A landscape with many valleys, sampled at points; each row gives a point and its height.
From any point a ball takes the steepest step (drop divided by distance) to one of its 4 nearest points. It stops when none of these is lower. Distance is the straight distance between rows; heights are no part of it.
Kupo (h 54.5): [139 114 126 126 116 144 128 124  95 140 155 117 146 130 124]
lora (h 32.5): [119 167 124 111 112 100 138 146 142 145  66 120 111 131 113]
tade (h 55.8): [108 193  89 110 109  87 149 176 152 153  33 105  77 114 104]
Tazuv (h 26.0): [135 159 104  88  72 133 132 146 125 151  74 141 110 117 115]
fizov (h 16.1): [165 145 126 107  92 172 136 115  96 148 140 152 149 122 128]
sela (h 27.1): [150 121 126 121 104 167 128 112  86 142 161 133 145 120 126]
vul (h 30.6): [153 174  74  79  51 148 153 159 114 166  87 152 128 134 136]
potu (h 36.2): [113 114 127 128 152 126 138 123 130 115 151 122 142 143 135]
mosen (h 57.4): [102 194 121 115 146  93 149 158 181 127  38 120  73 111 110]
venud (h 17.2): [129  87 138 154 147 142 119 118 137  99 177 136 145 140 155]
feri (h 44.5): [ 74 128 142 131 203  80 122 133 164 112 109  86  81 120 100]
difeb (h 44.0): [138 129 130 117 118 137 131 120 101 143 137 118 144 136 115]
ludo (h 58.2): [106  65 178 170 211  93 100  91 157  80 154 102 122 151 120]
nem (h 60.2): [ 93  75 170 160 207  92  99 105 162  88 143 102 113 145 120]
Lem (h 13.0): [169 132 121 121  94 180 136 112  88 147 165 149 156 116 134]
Gitap (h 38.7): [147 175  77  81  57 147 148 152 121 158  85 156 117 122 130]
mene (h 40.3): [152  74 134 164  98 167 100 117  82 125 211 151 160 113 149]
vomok (h 29.6): [103 167 135 116 169 103 143 121 164 124  94 116 101 118 102]
Nirat (h 82.0): [183 154  99 109  39 162 139 150  89 171 118 155 162 134 158]
Datov (h 48.3): [ 79 113 139 127 191  97 113 120 161 107 127 103  93 117 105]
zufa (h 7.3): [135  75 149 167 147 144 118 113 124  99 189 141 156 140 164]
poven (h 12.1): [124 147 132 116 140 112 141 129 133 136 114 118 137 140 116]
Lesur (h 32.1): [152  80 126 157 107 166 108 122  77 126 199 142 156 116 144]
gezo (h 7.4): [125 165 107  96  85 113 130 151 136 153  59 125 105 119 108]
tobod (h 20.2): [157 149 125 102  80 163 133 121 102 148 122 151 140 122 123]
Lutar (h 68.0): [ 91  89 176 171 242  74 108 100 187  72 147 102 110 150 127]
foto (h 18.2): [154 104 119 136  99 179 120 117  82 137 196 147 156 110 141]
segil (h 11.0): [170 128 119 128  91 182 131 112  82 151 186 156 168 111 144]
nanis (h 44.8): [111 178 132 117 135  91 142 146 161 140  62 117 109 126 113]
dazim (h 20.3): [110 163 131 118 145 104 147 123 149 133  98 120 127 131 112]
keben (h 64.3): [ 97  99 135 128 173 127 117 118 153  99 152 125 110 132 126]
bage (h 32.0): [115 174 108 107 100  98 138 158 142 149  49 116 100 125 110]
zige (h 20.7): [138  82 135 159 128 145 120 128 100 117 184 127 160 136 156]
Varo (h 28.2): [129  91 130 148 125 143 127 124 106 123 171 122 151 136 143]
tik (h 43.9): [160  61 145 187 108 156  99 110  85 119 214 148 167 118 159]
Timi (h 35.6): [ 90 159 138 116 181 102 134 123 163 121 100 110  89 115  95]
Ded (h 19.8): [116 136 129 123 145 116 143 122 131 129 131 117 140 138 123]
vodig (h 26.3): [151 150 120  95  80 151 130 129 114 150 103 148 127 118 120]
buvi (h 45.9): [174 159 115 108  61 165 144 134 102 155 119 162 158 127 149]
Vemo (h 16.6): [163 169  76  85  36 146 153 161  99 171  98 149 138 134 143]
revi (h 29.0): [152 126 130 115 102 153 132 115  93 144 141 128 143 123 119]
ref (h 31.2): [133 151 130 106 102 120 129 132 119 146  88 125 123 127 111]
kozos (h 47.9): [107 187 105 111 116  90 144 168 161 141  41 113  93 123 116]
Par (h 49.4): [119  71 161 158 179 141 101  99 145  84 171 133 129 135 135]
bug (h 50.6): [121 185  87  97  88 101 140 169 135 157  43 113  86 113 101]
Zuf (h 17.6): [145  73 153 178 151 141 115 110 122  97 193 147 159 141 162]
paz (h 48.4): [171 161  80  94  28 158 146 160  86 180 108 152 146 133 148]
Kemu (h 51.5): [ 78  95 144 137 195  92 104 122 164  98 128  93  94 129 114]
nodod (h 48.5): [147  68 161 178 172 148 110  92 133  84 203 150 149 139 152]
Nipuv (h 58.6): [186 148 115 120  59 175 137 132  84 166 143 163 176 127 155]
mul (h 55.4): [100 204  96 112 137  83 155 180 178 135  27 108  69 112 111]
Kes (h 51.6): [ 80 105 138 132 186 108 110 112 158 105 136 109  99 125 110]
Sagam (h 55.9): [ 81  85 164 154 207  81 101 114 172  89 131  93 105 139 126]
Gofig (h 56.8): [116  64 171 165 197 113  95  92 148  84 164 110 116 141 120]
fot (h 21.5): [124 163 118 104  97 102 131 149 134 148  64 120 115 128 109]
Mag (h 27.0): [102 151 130 117 173 108 142 118 154 122 121 119 116 125 111]
luba (h 66.8): [169 164  96  96  46 155 147 150 104 163 103 156 148 132 152]
tatu (h 48.2): [136 103 125 134 119 145 128 122  89 132 166 121 149 126 129]
Famo (h 37.0): [124  73 154 156 166 146 112 102 143  83 176 139 141 139 147]
pari (h 31.8): [118 170 129 115 131  97 142 138 149 136  78 122 117 134 115]
zezul (h 27.5): [151 104 123 133 103 168 122 118  80 138 183 138 152 117 133]
paba (h 51.4): [105 110 126 124 164 131 131 118 150 108 155 125 128 136 133]
busib (h 47.6): [165  59 164 206 127 141 102  98  91 108 223 157 178 126 160]
kuris (h 50.8): [ 71 103 158 154 211  73 110 127 178  91 124  89  96 141 125]
Turu (h 28.8): [118  96 131 138 148 135 131 125 129 111 171 128 150 143 150]
Sifi (h 54.4): [107 188 131 116 147  94 145 146 175 129  52 122  92 115 110]

Two balls start at each pair of points below. Name the first point that both come to, or write -.
Nipuv and buvi -> Lem
mosen and vomok -> dazim
tatu and tik -> zige
zezul and potu -> -
Sifi and keben -> poven
kozos and lora -> gezo

Where does a ball stop that starts at each point below?
revi -> segil
tade -> gezo
Gofig -> zufa
